Points on a hilly landscape, in no order, each with its height.
From any point a ball rolls to the lowest of the 5 points nearest to it. It stops when none of these is lower. Distance is the straight distance between rows; heights are no part of it.
(1174) h=351: [-11   0   4  15  -3  -1   1  11  19   3  -4   4   1  -2  -3  -1  -4 -11
   9 -26 -13  14   6  18  18   2  15   4  -1  -1  -4 -10  17  -5   4  10
  -6   9]
(961) h=302: [  2 -18  -5 -27 -13  -2   2  -4 -20  -5   9  -2 -21   3  -3  25   4 -18
 -16   0 -10  -5 -20  -4  12   9  10  -8   2   6  13 -10  -1 -24 -15 -19
  -6 -11]
(141) h=271: [ 13  26  10  19   9  10  -1   2   0  -1  -1  27   6  -2  11 -17  -1   2
  15   1   1  19  13   8  -3   1 -19   6  -1   1 -20  11   0  24  -9  -4
   8   6]
(1231) h=333: [  1   0   3  -7   5  -1  -6  -3   6   6 -16 -13  -5  25  -6  10  -4  15
  -5  21  21 -18 -14 -11 -24  -4  -4  -6   1 -25   0  10 -14  17  -5  15
   8   0]
(1156) h=171: [ -6  -5   0  -7  11   0   4 -11  -9 -10   5  -2  -3  -1  -2  -3  -4   2
  -5   5  -7 -16  -6 -12   1   5   6  -8  -2   1   8  -8  -2 -14  -8  -3
   4  -2]
(1236) h=227: [ -4 -13 -11  13  -6  -1   2   7   0   7   8  -7   8 -22  -6  13  -4 -14
   7 -22 -20   4   1  12  11   1   4   5   3  10   0 -23   7 -18  16 -15
  -3  -4]
(938) h=160: [  0  24   5  -4   1   8  14  -4  -6 -20   2  14   2  10  15 -26  12   3
  10  14  -1   4   9  -2  -5  10 -14 -11  -3  10 -11   2  -9  25  -6  -9
  12   7]
(1285) h=318: [ -5 -15  -7 -14  -2  -9   0   1   9  12  -8  -5 -11   0  -4  12  -2  -9
 -12  -1 -11  -8 -14  -3  -8 -11  21 -10   0  -7   1 -11   0 -17   0   2
  -5  -9]
(567) h=119: [-13  -3   6  -5 -13  18   0   4  -4 -10  -7   2 -14  13   4   3  -2 -10
  -1  -6 -11   4  -2  -2  21  -2  -7  -6  -8   4  -3  -1  -3  -3 -16  -1
  -4  -5]
(790) h=602: [  6  -6 -11  18   1 -10   3  -2  29   5   5  -4  22 -18  -4  -8  -4  -2
   3  -4 -10   2   7   7   2   4   4   8   9  -1   9 -16   4  -6  23   9
   4  14]
(1009) h=543: [  4 -20  -5   3   0  -9   3   4  20  24  -5 -10  12 -18  -2  -6 -11   3
  -9  -5  -4  -7 -10  -3 -10  -9  19   2   5   0   9 -15  -2  -4  13  -7
   9   2]
(1108) h=306: [ -6  -7   1  -8  -5   6  -7   9   3   5  -8  -8 -13  11  -3  11  -2 -15
   3  -9   0   2   4   8  14   0   3  -5   4  -7  -4   4   6  -8   2   3
  -9 -16]
(444) h=159: [ -5  23  14  -7  -8  19  19  -1   0 -12   7   8   4  19  13 -26  -1  11
   5   8   6  -4   2  -1   5   6   3 -21  -3   5  -6   6 -13  26  -8  -2
   1  15]
(639) h=226: [  8  -7 -15   8   1 -10  -3  -1  -8  -5   7   2  10 -19   5  -1   0   4
   8 -10  -9   5   6  -3   5   5   1  10   4  19   6  -7  10 -16   8  -6
  -1  -4]
(398) h=313: [ -7 -11  -4   4  -6  -4   6   7   8   3  -1  -6  14 -10  -3   2  -3  -6
   3  -3 -12  -2  -5   4   1  -5  16  -7   1  -2   7 -21   2 -15  12   4
  -6  14]
(1037) h=225: [  1  12  15  -6   4   8   7  -6  -2 -15   2   5  -4   0  11 -11  -2  -1
   9  -2  -2   5   3   0   8   7  -3 -18  -3   3  -9   3   3   6 -11  -2
   3  -3]
(362) h=221: [ -6   2   9 -10   3   5  14  -4  -4  -3 -11   1  -7  20   1   0  -7   3
  -6  10   1 -10  -3  -4   2  -4   7 -18   1   1   3   6  -4   0  -4   1
   1   5]
(1245) h=414: [ 10  11   7   5  -1   3   0 -13 -13 -16  11  17  -1   4  10 -11  10   8
   9   4 -11   4  13  -2   6  13 -27  10  -4  15  -2   7   4   2 -11 -20
  11  -1]
(1130) h=161: [ -7 -15 -11   3  -7  -2   1  19  15  23 -16  -6   2  -5  -3  14 -13 -19
  -1 -14 -20   0  -6   7   5 -11  17  -6   2   1   4 -10   3 -14   4  10
   0  11]
(172) h=205: [  8   1  -4   3   2   8  -8   2 -13   0  -8  -1  -4  19 -16   4   3  11
   5  12  26  -5   9  -5 -17 -14  -8  12  -6 -21  -7  18  -8  11   3  16
  -4  -6]
(711) h=267: [-13   0  11  -7   0   6   5  -5 -14   2   8  -3  -2  -4   5   7   8 -14
  -7  -7 -18  -2   0  -3  13   2   5  -9   5   4   0  -5  -3  -8  -4  -2
  -6  -1]
(186) h=293: [ -6   0   8 -22  -4   5   2  -8 -22 -17  10   6 -16  18   0   7  16  -9
 -12   6  -3  -6 -12 -16   7   6  -7 -10   0   7   6   4   3  -9 -20  -7
 -10 -19]
(859) h=284: [  3  12   9  -2  11  11  -5  -7   4   3  -6 -15   0  17 -15  -1   1  21
   3  22  37 -16   3 -11 -28  -7  -9   6  -1 -21  -6  19 -12  23  -4   9
  10  15]
(730) h=801: [ 19   9  -2  30   6 -10  -2   1  16  -7   8   1  19 -23  -1  -8 -13   9
   8  -8  -4   3  12   6  -2   6 -14  18   5   6   3  -1   6   5  18  -4
   7  15]
(55) h=189: [-10  -9 -12  -3  -5  -5  -9  10  -2   5   1  -5 -15  -2   3  13   1 -13
   0  -6   0  18  -3  10   9   0   2   9  -5   6   3  -7   4 -21   9  -3
 -15  -9]
(1183) h=230: [ -1 -11  -1  -2  -1  -4 -17   4 -12   2  -2  -5  -4   9 -11  16   0  -6
   2  -3  13  12  -2   6   5  -3  -1   9  -2  -9  -3   4   3  -4   6   7
  -6  -6]
(878) h=678: [ 20  17   8  21   7  -5  -6  -4   1 -14  11  10   8 -28   9 -17  -5  11
  15 -11  -2   6  19   1  -3   9 -16  26  -2   5  -7   7   1  18   8 -17
   5   7]
(434) h=433: [ -7  13   8  -4  -9   7  -3   6 -11  -2   2   0  -3   6   4  -1   6  -2
   3 -10   7  17   4   6  11  -1 -19   4  -7   2 -13  10   1   8 -11   1
 -17  -8]
(652) h=283: [ -2 -10  -6  21  -4  -4  -4  23  21  22  -2  -5   6  -2  -8   5  -4 -11
   7  -8  -6  19   0  18   1  -6   5   5  14   1 -12  -8   3  -2  13  11
 -12  10]
(662) h=88: [  9   7   1   6   6   1 -10   5   2  12  -6  -5   8   6  -4  -2  -5  15
   2   3  22  -4   6  -2 -18  -7  -2   2   2 -15   0  12  -1   9   6  20
  -3   4]
(167) h=303: [ -4  -8   3   3   7   3   2   4  21  14  -7 -12  -3   4 -10  -4  -7  -3
  -3  -2   7 -11  -7   2   0 -11   8  -9   6 -10   0  -5   3  14   2  12
   4   5]
(749) h=83: [ -2  13  -1  10   6  -3 -16  -5 -16  -7   2  -3  -3   3 -15  -6  -8  10
  12  -3  27   4  28  -7  -9  -4 -24  22 -11  -4 -13  12  -8  12   0  10
  -6  -9]
(241) h=178: [  8   4  14 -10   4  -4   5 -17 -15 -13   0  -4   6  -2   4  -7   7  10
  -5  30  16 -17   4 -17 -16  12   1   1   4   4   8   0 -10   9 -15   3
   6  -6]
(450) h=576: [  5   0  12  18   4   0   3   3  20  14  -3  -3  13  -6  -3  -8 -11   6
   9  -4   2   0   6   6  -3  -8   8  -3   5  -9  -4  -8  -2  16  13  14
   5  23]
(887) h=243: [ -9  -9  -6 -10   1  -6   6   0   4   6  -5  -2  -5   5 -11   6  -2  -7
  -3  -3   2  -4  -1  -4  -4   0  15   1  -1  -5   6   5   2 -15  -2   2
  -1  -4]
(1051) h=220: [  0   8   7 -15  -4   7  11 -17 -22 -24   6   8  -2   0   1 -12  20   7
  -5  17   6  -4  -2 -20   0  13 -15  -9  -8   9   1   7  -5   9 -19  -3
   5   0]
(1056) h=114: [  9  16  11  -5   9  11   3 -11  -8 -10  13   9  13   7  14 -31   4   3
   6  11  15  -6   5  -6  -1  11 -12 -16  -1   8  -9   3   1  20  -1   3
  11  13]
(7) h=49: [  1 -11 -10 -15   3  -6  -2  -2  15  13 -21  -4   3   1   1   6 -12   4
 -21   3   3  -9 -17  -6 -11  -3  17  -2  -4   5  18  -5  -9 -16  14   3
  -5 -11]
(332) h=412: [  2  -9   4 -21   3   1  -2  -3  -1   3 -19 -10  -9  20  -2  10  -4  12
 -16  20  10 -14 -19   0 -16   4  10  -3   1 -17  10  11 -13   6  -8   5
   3  -6]
(634) h=156: [  1  22  10  13   7   8   3  10  -1   2  -3  18   2   5   7 -24   4   6
  12   7   9   2   4   5   2   1  -9 -10  -2  -5 -28   1 -10  34  -5  -3
   5  15]
(508) h=216: [  7  10   7 -10   0  -1 -11  -5 -20 -16  17  -3 -10   6 -16   5  25   8
  -2  12  17   3   8 -11  -2  12 -19   9  -8  -6  -8  12   4  -1 -15  -7
   2 -19]
(738) h=420: [-13 -20 -11 -14 -16   4  -3   9  -7   1  -9 -14 -22  21  -7  29  -5 -21
 -11  -5  -6  12  -7   9  11  -5   2 -15   3 -12   4   8  -3 -21 -16  -2
 -15 -18]
(865) h=134: [  1  -6   0  -4   9  -4   5  -7   4  -2  -2  -5  17 -22   2  -7  -3  10
   2   5   4 -13  -6 -13 -11   1   6   3   0   4  11 -12  -1  -4  15   6
  12   4]
(360) h=126: [  0  -4  -6   6 -11  -4   1  -3  -4 -16  11   2  -5 -10  -9   8  12   0
   6 -22 -21  10  -2  -2  16   4 -10   7  -1   9  -2  -2  11 -15   0  -4
 -12  -6]
(235) h=264: [  3 -26 -13  15  -5  -9  -5  16  18  19  -9  -3   7 -13  -6   5  -7 -16
  -2 -15  -2  20  -2  19  -1  -8   9  17   5   1  -5  -9  10  -7  20  12
  -6 -10]
(451) h=245: [  1 -23 -17  -4   3 -12  -1   9   2  16 -13 -10   7 -10   0  13   2  -5
 -22  12   2   2 -10   5 -15   0  10   4   9  -3  12  -7  -6 -19   9  -5
  -2 -14]
(62) h=151: [ -9 -12 -13   5  -2 -10  -5   2  -6  -5  -4  -4  -8  -1  -3  16  17  -2
  -3   3   6  10  -3   1   5   1  -3  16  -5  -1   5  10   7 -18  -5  -6
  -6 -17]
(948) h=231: [ -5  10   9 -19  -3  14   4 -14 -22 -10   4  -7 -15  34  -6   4   1   4
  -6  20  15  -9  -8  -7  -1   1  -4  -9 -10  -4   5   5  -6  10 -21   3
   3  -4]
(446) h=158: [  6   6   5 -10   3 -12  -2 -16 -19 -14   4   0  -9   6 -11   9  14  21
   1  32  24  -5   3 -26 -15  11 -21  12 -10  -2  15   9  -8  -3 -11  -3
  -2 -12]
(116) h=298: [-16  -8  -1  -3  -8   2   1   3  -5   8  -3  -3 -19   7   5  17 -11 -21
  -7 -17  -9   7   1   6  22   0   6  -8 -12   0   0 -10   7 -19  -5   1
 -14   0]
(864) h=377: [ -6 -23  -6  -9   1  -7 -11  13  12  21 -23  -8  -4  14  -8  15  -1   4
  -5   6  22   0 -10   6 -13 -11  11   1   4 -11   5   9  -3   1   7   7
  -7 -18]
(609) h=280: [  1 -21 -21   3   2 -10  -9  24   6  15 -13 -12   4 -12  -4  12  -6  -8
  -6   0   6  20  -2  17 -10  -2   2  14   5  -9   3  14   3 -11  10   3
   0 -15]
(56) h=183: [ 11   4   4  -3  -2 -16 -10 -13  -4  -3  -1  -6   7  -1 -16   4  13  25
   0  18  16 -19  -5  -7 -16  -2  -4  13   4  -7  25   4   4   0   3  -4
   1  -6]
(512) h=54: [ 13  13  -2  11  12  -2  -7  -7  -5  -5   6   0   4  -8 -10  -8   6  15
  10   2  17   2  16  -7 -14  -1 -16  12  -2  -1   5  14  -4  10   6   5
   4  -5]
(53) h=629: [  2   9   6  13   6  -2   6  -6  -1  -9  12  21  18 -21  11 -12   7   1
  14   4 -11   6  12  -2   3   8 -12   6   1   9  -3   0  -4  11   6 -12
   2   8]
(381) h=427: [ -5 -16 -18 -11   1 -18   6  -1  -1  12  -2   2   3  -9   1   2  -9  -3
 -11  -5 -14  -9 -13  -4   3  -2  18 -14  -7   7  10 -19  -3 -25   4  -6
  -2  10]
(1119) h=347: [  3  -3 -11  10   1 -18  -4  -1  -8  -5   6  -3   5  -8  -4   7   4   6
   0   3  15  -3   5   7  -7   1 -11  19   8   3  16  14  12  -6  13   6
  -5  -9]
(158) h=530: [  0  24  14   8  -3  13  16  11  -1  -1  10  26   7  -3  20 -24  -1   6
  19 -12 -17  11  11  10   8   0   4 -15   0  16 -20  -7  -3  28   2  -8
   3  17]
(1267) h=157: [ -5 -22 -26 -14 -10  13 -12  11  10  17 -21 -10  -7  18  -2  19   4  -5
 -24  15  10  -3  -7  14  -4 -10   8  15   3  -8  11  12  -6 -16   6   7
 -10 -25]
(262) h=388: [  1 -20  -5 -27 -15   1   1   3   2   3 -15 -12 -20  21   8  19 -12  -6
 -23   7  -7 -16 -16   3  -2   4  17 -21   2  -1  14   4 -12 -16 -19   7
  -3  -4]
(238) h=290: [  1   0   0   2  -2   6  14   0  22  16   0   3   8  -7   5  -2  -6  -4
   8 -12 -13 -13  -3   4   4  -8  21 -22   4  -8   2 -24   3   3   5   0
   7  38]
(593) h=893: [  5  -4   4  26   8 -12 -12   9  15   5   7  -8  15 -18  -3  -4 -11   4
   5 -20  -2   9  12  19   3   2  -1  15   4   5  -8  -1  18   5  16  -1
  -4   1]
(715) h=224: [  0   0   6  -3   8  -6  -9  -3   1   4  -9  -9   2   6  -8   3  -3  17
   0  13   9 -13  -4 -12 -12   1   1   2   4 -12  10   9  -5   6   5  14
   5   6]
(1147) h=339: [-12  -7  -4  -7  -4   3  12  -6   3  -6  11  -2  -1 -14   9  -2 -14 -11
  -7 -15 -28  -4  -6   0  14  -2  10 -24  -3   6  -3 -25   1 -13   5  -5
  -1  11]
(1211) h=112: [  1 -10   0   0   2   7   6   8  26  22  -3   1   5 -17   0   6 -17  -9
 -10  -5 -18  -8 -12   9  -5 -15  28 -11  -1  -2   6 -14  -5 -10   3   2
   6  17]
(666) h=324: [  1   2   0  16  -1  -4   1  -3   6  -9  12   6   9 -17   7  -4  -7  -4
  14 -20 -16   8  12   6  16   4  -2  12   6  16  -1 -10  13  -1   7 -13
  -6   2]
(952) h=73: [  5  29   6   4   8  12  19  -2   7 -10   1  13  18  -4  17 -29   0  14
  14  13  15   3   6  -6 -15  -2   1  -9   0   4 -12   2  -9  30  -4   3
   2  19]
(343) h=480: [ -1  25   5   4   5  11  -9  -8 -13 -18   2  13  -8   4   6 -12   4  10
  13  -1   9  19  21   4   4   3 -17  17  -8   3 -25  12   5  15  -7  -5
   5  -9]
(932) h=815: [ 19  19  -5   9  10  -1   6 -16   8 -13  13  18  26 -20  14 -33   0  19
   5  14   8  -4  13  -5 -16  11  -4  -3   4  13   0  -4   0  34  22  -3
   8  16]
(1217) h=210: [  0 -13 -21   0  -5 -12   0  -6  -8   6   1  -1   2 -16  -4  10  -4  -9
   8 -10  -7  13  -6   9   4   3   1  10   3   7   2   0  12 -20  10  -6
  -9 -18]
(234) h=244: [ -3  -9 -11  12 -16  -5   1  12  26  28  -5   3   4  -9  -4   5  -9  -9
  -2 -16 -15   6  -4  11   4 -15  23  -2   8  -5  -3 -13   0  -4  20  11
   5  10]
(1260) h=344: [ -8  -4   0 -14 -10   5  16  -7  -5  -6   1  -1  -3   1   1   5  -2 -15
  -3  -2 -24 -14 -10  -8   4  -4  17 -25  -1   9  14 -13  -7 -16  -1 -21
   7  12]
(107) h=234: [ 14  15  12  -4  12  -1  -7 -12 -21  -8   6   6  -9  21  -6  -8   9  10
   1   8  26   8  14 -13  -2   3 -26   8 -13  -5  -1  18  -1  19  -6   3
   3 -10]
(884) h=418: [ -5 -11  -5 -20 -12   9   5  -2  -3   9  -8  -1 -22   8  -4  16 -18  -3
 -18  -3 -14 -20 -17   0  -1   8  24 -30   2  -9   4 -10  -4  -9 -10  -5
   3  14]
(127) h=113: [  1  -6  -4  -5   1 -16   1  -6 -13 -10   5  -5  -6  -3   0   6   8   5
  -3  -3  12  -3 -10 -10   4   8   1   5  -3   1  13  -4   8 -19  -3 -10
   2 -16]
(1190) h=190: [ -7 -16 -12  -8  -5  -4   1   9  -7  10   0 -12  -5   3  -1  12   1 -11
  -6   7   0   4  -8   2   1   3   8   8   6   1  15   1  -1 -21   0  -7
 -10 -15]
(994) h=181: [  0  14   5 -16   8   4   0 -18 -14 -17  -1  -5 -11  10  -2  -2  11  12
  -3  26  16 -23  -6 -22 -11   9  -2  -5  -2  -5  17   5  -7  12 -13   3
   4  -2]
(1214) h=373: [-13   3   2  14  -2   1   6  -5   7  -5  14  13   9 -17   7   1 -12 -14
   5 -19 -36 -11  -4   2  19   7  16  -1   0   6 -11 -19   7  -2  18 -21
   3  11]
(596) h=269: [ -5  -4   0   3 -14   8   0   6  -6   0   6   2 -10  -7   0  12  -1 -21
   3 -26 -18  13   1   8  24  -1   5   1  -9   9 -13  -4   4 -12  -1 -15
 -16  -4]
(1084) h=368: [ -8  14   3  -6  -6  15  -5 -11 -14  -8   9  -2 -26  40  -7   7   7   0
  -5   7  11  12   4  -1  16   5  -9   1  -5 -13 -11  17  -1   8 -21  -3
  -5 -13]
(39) h=285: [ -9  -5  -8 -13 -10   1  -3  11  -3   7 -13  -9 -16  13  -4  16  -7  -8
 -14   1   4   1  -8  14  -1  -6   7  -5  -2  -8   5   1   1 -13  -7   2
  -8 -11]
(195) h=265: [  1  -3  -3  10   3  -2  -7   2  -1 -10   8  -2  -3  -3   4  -5   2   1
  10 -15   1   9  17   4  12   3 -15  15   6   8  -1   9  10  -2   4   7
  -7  -7]
(998) h=736: [  4  10  12   7   7   6  16 -14  14  -7  18   5  20 -16  14 -20   3   5
  15   3 -14  -3   5   0  -1   2   3  -9  -2  11   1 -16  -1  12   7  -2
   9  15]
(266) h=345: [  5  18   8  15   0   2 -11  -9  -9 -16  12  13  11 -12   4  -1   1   8
  12  -6   6  10  16  -7   0   9 -25  20  -8   7 -13   7   1   2  -3  -6
  -2  -7]
(178) h=556: [ 13   9   3  19   9   1   2   7   0 -14  11  21  14 -12   9 -10  -1   4
  12 -21 -23  10  16   8  20   3 -14  12   2  18 -10  -7   5  13  -1 -19
   9  13]
(1146) h=421: [ -6   2   0   6  -3   4  10  -1   3 -10  18  14   7 -18  14  -9   0  -9
  15 -26 -28  13   5   8  23   9  -7   1   2  12  -9  -7   3  -3   4 -10
   5  10]
(1112) h=342: [ -5   4   9  12  -7   8  13  -1  15   5  10  12  -3  -1  10 -18  -3 -10
   8 -15 -25   4  -3   2  15  -7  12 -28   3   3  -5 -16  -1  17   3   4
   8  22]
(411) h=200: [ -1  -6  -2   4   4  -4 -11   8   0  12  -8  -4   1   4  -6  -1   1   5
   6  -5  20  10   9  -3  -7 -11  -3  10   1 -16  -2  12   2   4   3  13
  -3   5]
(244) h=212: [-12  -3   1 -14  -2  -4   4  -2 -13  -4   1   0  -6   6   3   8  -1 -14
   5   5   1  11  -3  -3   6  -3  -6   4   8   4   7   8  -1 -11 -11   6
  -6 -14]
(44) h=270: [  6   7  13  19   5   0 -13   5   8   9  -5   1   7  -2   0 -16   1   4
  10   1  14   6  10   0  -4 -10  -7   7   1 -22 -14   4  -1  18   1   6
  -1  11]
(973) h=589: [ 10  12   8  17  10  -2   6  -6   8  -6   4  13  16 -12  -1 -27  -3  10
   4   2  -1  -2  14   3  -8  -2  -5  10   6   7  -5  -2  -1  11   7   4
   3  12]
(131) h=215: [ -3 -15 -25 -26  -1  -9  -3  -6 -10   2  -8  -6  -6  -2  -1  25   6  -6
 -38  16  -7 -11 -25  -6 -13   6  17  -4  -4   3  23  -2 -11 -24  -3  -9
  -4 -21]
(1265) h=436: [ -3  21  11  16  -2  25   3  11  -1  -3   8  20  -7   7  11 -13   4 -12
  20  -7  -7  21  11  15   9   4 -12  -2  -9   6 -22  12   0  33  -5  -6
   7  -2]
(934) h=204: [ 15   4   1   0   8  -9  -1  -8   1  -7   5   3  16 -13  -4  -6   5  11
   1  15  19 -14   7 -14 -24   4  -7   6  -3  -5  15   8   0   5   2   8
  -4   2]
(663) h=381: [  4  -6 -14  -4   7 -13 -18  -2 -16  -2   7  -2   3  -6 -12  20  20  12
   0   9  27   4   3  -3 -15   3 -19  24  -8   0   8  23   8 -14   1  -4
 -10 -17]
(583) h=311: [-11  -1  -2  -7  -7  -2  -8   0 -16 -10   6  -3 -16  11  -8   7  11 -15
  -4  -7   6   5  -3   3  19   3 -16  -4  -1   2  -2   7   5  -8 -21  -4
 -11 -21]
(896) h=51: [-11   1   7  -3  -1   4   1   0  -1   2  -5   1  -8  10  -6  -6   0  -3
  -2   4   1  -7  -6  -5   1  -6  -3   2  -5  -9  -3   1  -3   7  -3   6
   8   9]
(1096) h=468: [ -5  20  20  -3   0  11  -9 -10 -25 -14   4  17 -15  37  -4   1  17   3
   6   1  11  13   9  -6   8   5 -20   3 -12  -3 -23  19  -3  13 -18 -12
   7 -20]
(1040) h=247: [ 11 -17 -24  17  -3  -4  -4  15  17   8   3  -9  17 -32  -6   8  -5  -5
  -1 -17 -17  16  -2  20   1   1   7  24   9  12   2 -18  12 -21  22   0
  -4  -1]
(1212) h=457: [  4  -5   0  -7  -9 -11   3   5  10  12  -3 -13   2 -20   0   4  -4 -10
 -10 -11 -25 -18 -13  -1   3  -5  16 -10   6   8   5 -28   0 -15  19 -16
   9  14]
(293) h=496: [  2  13   8  20   3   7  -1  12  10  -1   9  16   6 -12  10  -7   4  -5
  13 -15 -10  12   6   8  10   2 -11  13  -1   3 -17  -4   5  14   6  -8
   1   3]
(1188) h=145: [  5  -6  -1 -17   5 -14   3 -12 -11   4   3 -11   0   0  -6  11  14   7
 -20  16   0 -14 -18 -11 -11  12   7   4   3   2  24  -4  -4 -18  -3  -1
   3 -12]
(1071) h=211: [  2   5   7  -7  -7   7   1  -1   0  -2  -6 -11   2  18   7  -5 -10   8
   9   9  11 -10   8  -3  -7  -2 -11  -9   3  -7 -13   9  -6  13  -8  12
  10  10]
(436) h=415: [  8   8  13  17  11   9   3   4  11  -1   6  10  12  -6  12 -13  -4   7
  14 -10   3  13   9   1  -4   1  -7   0  -3   1 -10   2   5  14  -5   3
   6  17]
(891) h=409: [ -3  12   7  14  -1   3   1   9  15  -6   2  15  -6  -3   7  -4   1  -9
  11 -24 -18  21  -2  12  21  -3   3  -8  -2   0 -11 -11   3  12  -5  -5
   3  12]
(543) h=255: [ -6  -2  -2 -27  -1   6   8 -17 -10  -1  -8  -9  -9  17   2   5   0  -6
  -7   9 -11 -18 -14  -7   1   0   6 -14  -3  -3  12  -3  -7 -11 -12  -1
   2   9]
(1063) h=356: [  6 -10 -14   4   4 -11  -6   5  12   7   2  -6   6 -15  -9   2   3   9
 -10  -1  -6   0  -4  -2  -5  -8   9   8  12   1   2  -6  10 -22  12   5
   0  -4]
(15) h=239: [  8  19  20   0   4   3  -5  -8   1  -2 -13  -7   3   1  -4 -13  -8  14
   4  12  25  -8   2 -10 -17   0  -3  -2   9  -5   0  20  -9  15   3  17
   7   8]
(422) h=437: [  0   1   4  16  -1  -4  11   4  13   4  11  -9   9 -12   4  -9  -5  -8
   4 -14 -11   4   5   4   3  -5   4  -4   0   5  -5  -7   1  -7   6   2
  -5  10]
(838) h=296: [ 13  25   6  11   4   8   5  -4  -4 -19   5  25  18  -6  10 -24  10   9
  15   7  -9   9  17   5   3  17 -22   9   0  18 -17   4  -4  24  -8 -15
  16  -2]
(1198) h=423: [-15  -8 -13  -3  -8   4  -8   7  -8   6  -6 -20 -23  28 -12  19  -2 -10
  -9   4  16   8  -3   5  11 -12  -5  -1  -2 -10 -11  12   4 -10 -17   9
 -10 -23]
(936) h=214: [ -6  11   4  -7  -6   0  -8   2 -11   4  -5 -11 -13  17 -11   5   2   4
   0   9  16  -2   2  -4   5  -5 -14   5  -2  -5  -6  14   8   7  -9   5
   4  -6]
(732) h=136: [  3  -4   6 -12   5 -13   1  -3 -13  -7   5  -4   0   5  -3   4  10   2
 -14  17   9 -12  10 -19  -3   5  -4   0   2   2  15   6  -4  -8  -9  -3
   0 -12]
(474) h=150: [  3  10  12   2   9  -4   3   3  -5 -11   5   5   4  -3   5  -3   4   0
   5   7  10  -1   3  -4  -6   0  -5  -4  -2   7  -4   2   4   7  -8   4
   1  -7]
(1158) h=535: [  7 -11   1  -7   0   0   0   5   7   8  -7  -9  -5   9   2   4  -4   3
 -14   0  -4 -22 -19  -4 -19  -8   8  -9   1  -5  11   3  -7   0  -5   6
   6  12]
(916) h=394: [-11 -13   0  -6   3  -1  11  -7  17   3  -1  -5   7  -8   4  -8  -7  -6
  -4   0 -19  -6  -7  -3   0  -8  13 -13   1  -1   6 -12   1  -2   8   2
   4  17]
(796) h=422: [  0 -19 -13  -6   0  -2 -12  13  17  22 -21  -3  -6  -1   4   5  -5   1
 -20   9   9 -12 -15   3 -14  -8  21  -7   1 -11   3  -3  -7  -4   8  10
  -1  -5]
(1120) h=466: [  2 -11   1 -13   1   1  -8  10  -7  16 -18 -11  -5  15  -4  14   6  23
 -19  17   8 -13 -18  -8 -14  -7  13   0   8  -7  20  12   0 -10  -1  12
  -8 -18]
(1094) h=323: [ -9  -8  -1   1  -5   5  12   4  10  12  -6  -1  -2   4   8   4  -4 -12
   1 -13 -20 -11   3  12  12 -12  16 -20   5  -4  -5 -12  -2  -5  -4  15
   7  21]

Call two points neighbours if one is among the 5 nearest of the other. Go from one point of each pair to the other, from neighbour to neighbour, staying as low as possible. Name the highest point that can't be avoided.
(1211), (662): (235)
(1267), (360): (1217)
(7), (1267): (131)
(127), (865): (1156)
(896), (662): (474)
(1267), (865): (1190)
